Each row is a point on a tangle of strands that fork and nearly touch. The rows are in no order.
In the rows, 100 means zero.
Two points are linked if the straight distance between their rows is under 63.2. Some points are linked to none.
Vok: 121; 109; 99; 129; 98; 104; 93; 98; 110; 103; 107; 89; 112; 84; 116; 108; 57; 119; 107; 108; 115; 138; 94; 108
vodi: 92; 104; 71; 106; 86; 75; 108; 106; 95; 83; 72; 86; 63; 93; 90; 79; 106; 101; 138; 118; 71; 114; 71; 80
Sigil: 92; 88; 105; 74; 109; 85; 113; 80; 85; 91; 124; 108; 132; 102; 96; 96; 121; 77; 68; 83; 114; 64; 99; 88
fubu: 100; 70; 103; 70; 98; 104; 104; 105; 111; 80; 131; 106; 106; 107; 100; 88; 127; 80; 96; 84; 88; 79; 102; 86
roven: 89; 99; 98; 102; 89; 75; 105; 102; 112; 99; 115; 102; 102; 90; 113; 83; 123; 121; 97; 86; 79; 94; 102; 98
saz: 86; 106; 120; 114; 116; 100; 94; 96; 94; 115; 111; 106; 126; 101; 113; 125; 94; 110; 101; 111; 107; 77; 107; 111
tiveg: 108; 95; 102; 101; 80; 95; 104; 98; 93; 97; 97; 109; 85; 87; 105; 114; 97; 100; 85; 91; 93; 80; 110; 89
varer: 88; 105; 76; 79; 65; 74; 91; 107; 123; 85; 88; 109; 50; 107; 91; 58; 112; 81; 92; 101; 64; 97; 85; 103
zepe: 125; 80; 90; 97; 97; 74; 113; 90; 88; 98; 107; 111; 113; 81; 92; 108; 97; 95; 83; 85; 111; 79; 121; 73
gol: 118; 92; 100; 102; 115; 120; 94; 87; 109; 99; 111; 92; 123; 91; 98; 112; 72; 122; 94; 103; 113; 126; 98; 104
Dob: 103; 98; 97; 89; 89; 90; 76; 114; 119; 106; 78; 88; 79; 97; 83; 83; 106; 106; 112; 105; 78; 91; 92; 89
sesa: 91; 81; 106; 96; 93; 93; 85; 91; 119; 113; 126; 108; 100; 107; 98; 112; 126; 100; 82; 111; 89; 88; 96; 98
vapuz: 129; 82; 77; 107; 110; 119; 87; 89; 89; 95; 94; 88; 111; 112; 111; 95; 55; 115; 107; 102; 121; 158; 117; 99
Dogo: 92; 126; 106; 117; 84; 88; 86; 93; 116; 84; 67; 72; 62; 112; 97; 99; 105; 93; 129; 122; 74; 145; 67; 99
legud: 122; 73; 90; 105; 127; 107; 104; 98; 105; 98; 111; 106; 134; 92; 97; 123; 92; 86; 94; 87; 131; 101; 112; 93
vam: 111; 86; 87; 91; 137; 105; 102; 76; 87; 105; 119; 110; 147; 96; 97; 127; 75; 90; 91; 93; 154; 115; 122; 97
Bug: 83; 91; 96; 96; 122; 105; 104; 96; 85; 91; 117; 102; 112; 93; 103; 123; 113; 119; 81; 84; 87; 86; 111; 94
San: 74; 97; 114; 86; 131; 116; 114; 84; 81; 103; 114; 90; 124; 105; 96; 122; 112; 97; 76; 84; 117; 92; 103; 102
giraf: 101; 104; 89; 92; 66; 86; 114; 108; 101; 75; 90; 113; 68; 93; 94; 95; 105; 106; 92; 88; 77; 97; 94; 85
Sitez: 108; 103; 89; 111; 91; 101; 101; 111; 91; 92; 82; 86; 73; 78; 114; 110; 84; 105; 105; 92; 93; 146; 92; 93
tigep: 51; 111; 99; 78; 116; 100; 100; 99; 90; 93; 129; 132; 105; 118; 91; 101; 128; 81; 91; 114; 95; 45; 99; 117
nuko: 109; 114; 85; 125; 96; 90; 101; 92; 90; 87; 47; 67; 71; 106; 91; 86; 66; 94; 130; 115; 121; 150; 80; 91
mal: 111; 99; 115; 118; 113; 108; 101; 113; 101; 105; 96; 90; 100; 109; 109; 111; 88; 100; 111; 94; 129; 108; 120; 93
Piz: 93; 118; 109; 90; 109; 115; 89; 115; 113; 86; 111; 108; 104; 97; 89; 108; 106; 102; 91; 98; 86; 47; 94; 110
pufud: 96; 110; 85; 75; 69; 100; 103; 111; 113; 73; 106; 119; 60; 103; 82; 76; 112; 90; 83; 90; 62; 80; 84; 106
rezom: 106; 136; 129; 115; 93; 111; 91; 103; 112; 95; 93; 88; 79; 112; 86; 118; 110; 114; 109; 110; 96; 112; 91; 114
bire: 91; 116; 99; 96; 79; 99; 101; 117; 92; 110; 102; 102; 62; 93; 93; 87; 140; 114; 102; 117; 86; 92; 92; 108
kes: 85; 98; 103; 96; 102; 115; 104; 97; 116; 114; 102; 116; 117; 91; 98; 117; 132; 70; 93; 93; 117; 81; 95; 118
bip: 108; 83; 98; 84; 93; 101; 98; 115; 107; 106; 87; 105; 87; 117; 88; 71; 119; 94; 101; 94; 81; 75; 108; 94
Vif: 85; 114; 102; 97; 88; 94; 84; 99; 122; 105; 119; 121; 73; 115; 92; 99; 121; 90; 71; 108; 70; 62; 97; 126
Mas: 86; 98; 128; 111; 125; 112; 95; 95; 89; 111; 103; 90; 115; 105; 111; 109; 105; 84; 100; 101; 109; 50; 108; 108
Zinol: 132; 77; 95; 91; 91; 94; 111; 116; 104; 100; 88; 101; 118; 85; 101; 87; 94; 83; 117; 79; 100; 107; 106; 78
ruk: 103; 84; 106; 103; 127; 117; 97; 94; 114; 90; 101; 112; 144; 97; 95; 128; 83; 87; 101; 89; 110; 75; 107; 96
tuto: 105; 90; 83; 94; 88; 73; 113; 92; 84; 103; 81; 87; 84; 88; 90; 80; 94; 113; 129; 112; 82; 134; 89; 71
gos: 109; 92; 107; 123; 96; 99; 92; 95; 106; 106; 86; 89; 122; 101; 107; 103; 79; 126; 110; 104; 75; 109; 110; 97
mil: 102; 135; 113; 121; 99; 105; 98; 112; 105; 91; 83; 94; 82; 112; 96; 114; 95; 124; 124; 117; 102; 145; 94; 112
lub: 103; 100; 108; 115; 86; 92; 82; 93; 108; 97; 77; 77; 85; 98; 97; 91; 92; 116; 126; 107; 85; 109; 101; 95
bipi: 113; 109; 90; 116; 99; 94; 101; 96; 88; 96; 81; 78; 90; 110; 108; 92; 58; 116; 126; 119; 114; 170; 85; 96
ginir: 89; 88; 115; 100; 132; 98; 109; 70; 86; 115; 112; 96; 141; 96; 99; 110; 94; 71; 99; 97; 128; 52; 97; 101
sesit: 70; 99; 115; 88; 121; 100; 107; 97; 91; 93; 133; 117; 131; 84; 118; 115; 108; 69; 110; 96; 95; 52; 95; 105
kepu: 107; 105; 106; 118; 76; 112; 111; 112; 87; 111; 86; 89; 70; 99; 114; 105; 104; 101; 106; 112; 94; 136; 88; 98
zelap: 96; 125; 120; 103; 94; 112; 101; 108; 106; 98; 99; 96; 102; 100; 98; 105; 105; 112; 108; 101; 76; 88; 97; 110
Lufur: 121; 92; 94; 107; 117; 111; 103; 81; 80; 105; 118; 110; 142; 115; 113; 110; 53; 93; 93; 100; 158; 125; 130; 104
Peku: 106; 95; 95; 117; 105; 129; 96; 110; 98; 88; 93; 112; 125; 89; 108; 126; 92; 97; 89; 99; 92; 87; 99; 105
gep: 99; 125; 94; 113; 68; 101; 109; 101; 95; 93; 84; 98; 66; 87; 95; 98; 115; 106; 101; 106; 77; 112; 76; 106
meto: 96; 89; 77; 76; 66; 77; 83; 103; 117; 98; 109; 118; 80; 116; 99; 46; 115; 83; 83; 117; 67; 87; 97; 108
Muf: 104; 93; 115; 109; 93; 103; 87; 106; 106; 102; 85; 84; 86; 94; 108; 96; 111; 107; 114; 91; 114; 109; 114; 93
rukit: 83; 96; 88; 84; 92; 97; 100; 114; 115; 79; 121; 114; 98; 89; 99; 90; 129; 98; 89; 81; 84; 87; 98; 100
tida: 70; 110; 109; 85; 122; 88; 108; 114; 98; 119; 126; 117; 95; 104; 96; 108; 130; 94; 87; 106; 118; 58; 97; 109
Nabip: 110; 87; 106; 90; 81; 110; 106; 101; 105; 99; 94; 115; 103; 107; 86; 75; 122; 81; 101; 98; 108; 51; 106; 103
ziz: 75; 104; 87; 68; 101; 108; 89; 101; 106; 91; 113; 138; 96; 105; 85; 88; 115; 76; 86; 102; 91; 29; 112; 117
geg: 115; 90; 95; 92; 100; 77; 109; 88; 82; 117; 89; 76; 101; 88; 101; 76; 91; 127; 109; 94; 94; 128; 104; 81
dugak: 137; 67; 87; 108; 105; 97; 111; 99; 100; 111; 98; 104; 118; 96; 95; 108; 91; 95; 99; 93; 108; 112; 111; 81
tupe: 106; 94; 114; 95; 99; 114; 100; 79; 92; 94; 119; 83; 110; 93; 103; 110; 95; 113; 84; 99; 118; 114; 100; 89
Nid: 100; 132; 105; 126; 105; 97; 88; 114; 117; 111; 88; 98; 103; 102; 117; 119; 82; 118; 103; 104; 100; 134; 97; 116
tud: 96; 108; 96; 84; 92; 103; 102; 104; 92; 116; 78; 112; 106; 90; 97; 112; 98; 118; 109; 96; 87; 126; 109; 97
devim: 98; 104; 115; 122; 124; 112; 94; 110; 96; 110; 107; 93; 115; 106; 115; 123; 83; 100; 91; 110; 143; 90; 107; 107
kolop: 96; 101; 110; 108; 106; 95; 86; 120; 122; 125; 101; 107; 108; 90; 115; 122; 98; 99; 90; 104; 99; 115; 93; 104
pulu: 111; 102; 93; 108; 123; 116; 101; 98; 91; 85; 109; 96; 121; 122; 114; 97; 57; 121; 106; 87; 129; 150; 129; 105
Gupe: 88; 117; 86; 100; 83; 91; 98; 106; 106; 81; 78; 86; 57; 110; 87; 74; 115; 101; 132; 115; 46; 105; 72; 102
riv: 130; 90; 99; 112; 88; 114; 123; 92; 99; 103; 86; 99; 112; 111; 89; 95; 79; 105; 129; 102; 120; 142; 94; 99
Lenos: 122; 85; 104; 90; 104; 91; 100; 84; 85; 113; 94; 84; 117; 103; 108; 87; 76; 120; 100; 95; 115; 147; 120; 85
zol: 82; 107; 97; 86; 107; 107; 98; 114; 82; 112; 113; 110; 87; 108; 96; 97; 128; 97; 62; 107; 101; 67; 97; 107
dek: 88; 91; 105; 91; 110; 101; 96; 105; 106; 90; 103; 120; 115; 112; 87; 96; 113; 82; 85; 92; 104; 33; 106; 101
fama: 96; 119; 88; 105; 83; 91; 85; 117; 112; 117; 98; 99; 49; 106; 90; 78; 131; 102; 98; 124; 64; 85; 88; 122
kifaf: 104; 117; 100; 120; 116; 116; 109; 96; 103; 98; 113; 90; 92; 109; 114; 117; 67; 117; 104; 87; 140; 147; 123; 119
lazas: 97; 100; 110; 105; 97; 90; 85; 111; 126; 120; 105; 99; 89; 115; 98; 108; 120; 104; 99; 113; 83; 119; 79; 105
paz: 103; 128; 97; 122; 105; 109; 84; 106; 89; 91; 77; 73; 74; 108; 110; 105; 72; 121; 125; 118; 102; 159; 103; 108
dira: 94; 94; 104; 107; 101; 83; 115; 104; 99; 106; 113; 105; 121; 101; 113; 82; 107; 102; 96; 83; 76; 66; 109; 105
Vato: 124; 96; 113; 115; 106; 100; 119; 94; 95; 105; 103; 97; 120; 105; 107; 103; 74; 99; 93; 90; 158; 121; 119; 96
galuz: 127; 86; 86; 100; 74; 84; 108; 110; 104; 104; 90; 101; 98; 77; 109; 70; 101; 94; 108; 92; 78; 98; 84; 88
kuruf: 84; 99; 106; 92; 146; 118; 98; 80; 80; 99; 106; 97; 129; 103; 101; 137; 82; 98; 77; 86; 144; 106; 115; 101
bogoz: 77; 96; 112; 92; 115; 105; 114; 83; 91; 124; 107; 116; 127; 91; 94; 129; 114; 65; 99; 105; 132; 65; 94; 109
furep: 107; 75; 103; 84; 119; 105; 104; 110; 92; 119; 112; 98; 118; 103; 98; 97; 112; 94; 93; 105; 111; 78; 102; 86
zote: 112; 100; 105; 94; 87; 102; 113; 86; 85; 98; 97; 81; 94; 88; 89; 85; 96; 131; 90; 99; 98; 117; 89; 87
Buv: 83; 105; 82; 69; 89; 99; 109; 118; 108; 85; 122; 133; 83; 110; 88; 67; 121; 93; 80; 94; 73; 73; 99; 111
kovog: 102; 114; 87; 118; 84; 105; 80; 82; 94; 88; 53; 63; 70; 93; 107; 97; 86; 90; 126; 118; 94; 157; 74; 100
Roga: 73; 103; 113; 86; 95; 98; 108; 91; 92; 107; 118; 120; 112; 88; 113; 100; 116; 85; 103; 85; 84; 55; 120; 113

A fork is a point with three links. Follow the links from the first point to the second and name the forks in between, in order.
legud; bogoz: vam > mal
meto; rezom: pufud > giraf > dugak > legud > vam > mal > lub > dek
gol; Bug: Nid > mil > dek > lub > mal > vam
zelap; vapuz: mil > Nid > geg
tuto; varer: geg > Nid > mil > dek > lub > mal > vam > legud > dugak > giraf > pufud
Dogo; Sitez: mil > dek > lub > mal > vam > legud > dugak > giraf > gep
Piz; Dogo: mil
vodi; rezom: geg > Nid > mil
ruk; kifaf: legud > vam > mal > lub > dek > mil > Nid > geg

Follow the links from the first point to the second, and from the first to the third. Name the last point that the two ways share.
zote; tigep; Buv: dek
mal; pulu; tida: dek
Bug; meto; pulu: vam
vapuz; kovog; San: mil
ginir; varer; zol: mal
rukit; zote; kes: mal
bipi; geg; dira: mil
dira; Mas; Sitez: giraf
mil; fama; Sitez: gep

Name the points in between on the shortest way along the links from the first point to the second, in order.
Buv; Bug: pufud > giraf > tiveg > zepe > dugak > legud > vam > kuruf > San
Peku; Nid: ruk > legud > vam > Lufur > Vato > mal > Muf > lub > Dob > bip > Nabip > dek > Piz > zelap > rezom > mil
kolop; Gupe: Nid > Vok > gol > tupe > zote > geg > tuto > vodi
kes; gos: bogoz > ginir > Mas > saz > devim > mal > Muf > lub
